The views of a scene show one set of named points, each view turned or mirrored, shifted and resized as a whole, with a little noise and some points left out.
(in the rows, 128 means zero)

Scene 1
View 1
Kesu: [136 61 194 159 169 62 128 143 133 158 203]
povo: [171 98 129 141 175 88 140 165 161 143 173]
bub: [160 155 61 115 187 113 147 173 178 138 135]
faman: [155 106 127 137 183 77 125 155 159 143 177]
tav: [105 99 166 152 125 117 159 140 125 176 170]
zunob: [159 96 143 154 123 133 182 168 149 160 164]
Zuse: [126 96 152 145 162 86 141 150 141 160 179]
rin: [120 129 128 140 116 141 160 133 140 155 153]
Fefer: [132 101 136 141 162 97 160 173 147 170 163]
doned: [127 92 177 154 142 91 130 121 131 153 190]
susud: [90 104 151 136 168 78 136 145 129 175 171]
Tefuf: [96 123 122 133 135 126 176 165 136 183 145]
View 2
Fefer: [135 132 132 117 154 102 134 137 119 100 144]
povo: [128 130 146 123 135 111 124 126 105 122 138]
doned: [148 137 132 116 116 136 133 132 121 104 129]
rin: [139 140 124 102 149 122 127 156 128 114 112]
Kesu: [148 134 137 122 112 133 136 123 116 100 140]
bub: [107 120 152 98 158 88 121 142 116 133 127]
susud: [144 127 135 107 126 117 141 134 127 91 142]
Tefuf: [140 138 123 105 159 108 133 152 129 98 128]
Zuse: [139 129 136 108 131 116 136 136 124 99 135]
zunob: [140 146 123 126 156 122 123 143 109 117 125]
View 3
doned: [128 139 97 144 123 114 128 108 132 127 117]
faman: [97 150 95 152 140 119 153 101 87 121 125]
zunob: [136 149 91 122 129 128 138 138 108 122 115]
tav: [144 131 91 124 123 124 131 126 126 137 101]
Zuse: [125 127 94 142 132 122 140 104 108 141 99]
susud: [131 122 88 146 130 117 135 95 117 147 96]
bub: [84 137 108 129 149 143 178 112 61 128 90]
povo: [109 148 90 147 138 120 150 109 86 123 121]
rin: [124 134 108 113 127 139 145 135 117 129 89]
Kesu: [131 138 87 156 125 107 127 98 124 131 126]
Tefuf: [138 125 92 117 134 138 148 128 99 144 80]
Fefer: [129 136 82 136 137 125 146 114 90 138 105]
View 4
povo: [90 174 148 107 158 107 141 148 97 125 114]
rin: [108 98 141 150 130 125 109 109 88 126 120]
doned: [135 133 133 122 119 145 151 161 99 102 96]
Kesu: [128 158 128 111 124 149 157 178 98 95 97]
Tefuf: [84 119 124 152 138 148 84 125 71 115 134]
bub: [37 158 179 114 163 78 99 101 99 122 155]
Fefer: [86 159 126 126 152 139 115 150 82 122 121]
zunob: [110 137 116 149 161 124 127 127 78 157 114]
faman: [85 171 157 101 146 111 144 152 104 105 121]
susud: [99 146 137 122 119 159 117 164 90 82 117]
tav: [126 117 115 145 125 158 120 144 81 114 108]
Zuse: [96 145 140 121 125 144 121 154 89 93 122]
View 5
povo: [133 130 120 123 113 77 110 205 157 144 156]
zunob: [130 114 113 145 147 121 109 217 158 110 144]
faman: [143 135 126 121 110 77 110 191 149 157 161]
rin: [153 125 118 135 160 153 130 185 152 135 149]
Kesu: [141 106 141 139 113 79 87 152 133 121 161]
Zuse: [159 127 125 148 138 98 103 167 138 146 163]
tav: [151 107 125 157 155 129 98 169 136 114 153]
susud: [166 124 125 157 140 97 98 154 130 145 166]
doned: [135 109 135 132 125 105 96 171 141 114 153]
bub: [151 165 98 116 140 97 148 230 169 197 156]
View 6
rin: [104 176 138 148 130 90 116 119 148 114 143]
Kesu: [135 144 105 128 155 142 169 107 137 119 183]
zunob: [138 179 95 165 119 95 119 115 156 112 162]
Fefer: [137 161 92 146 131 112 147 125 126 121 138]
doned: [123 152 123 130 155 130 156 107 144 116 182]
susud: [122 155 123 131 151 117 151 113 122 115 147]
Tefuf: [124 177 119 150 132 87 126 119 119 102 120]
povo: [129 153 79 151 122 127 157 134 149 145 156]
tav: [132 171 130 138 151 107 135 100 133 95 159]
bub: [97 156 87 164 92 100 136 169 141 166 100]
faman: [123 143 89 141 127 133 164 139 140 149 153]

In a view up to two points have been moved. Name them for each view, in the order of its rows, or write -.
view 1 | Kesu, Zuse
view 2 | Fefer
view 3 | faman, zunob
view 4 | -
view 5 | doned
view 6 | susud
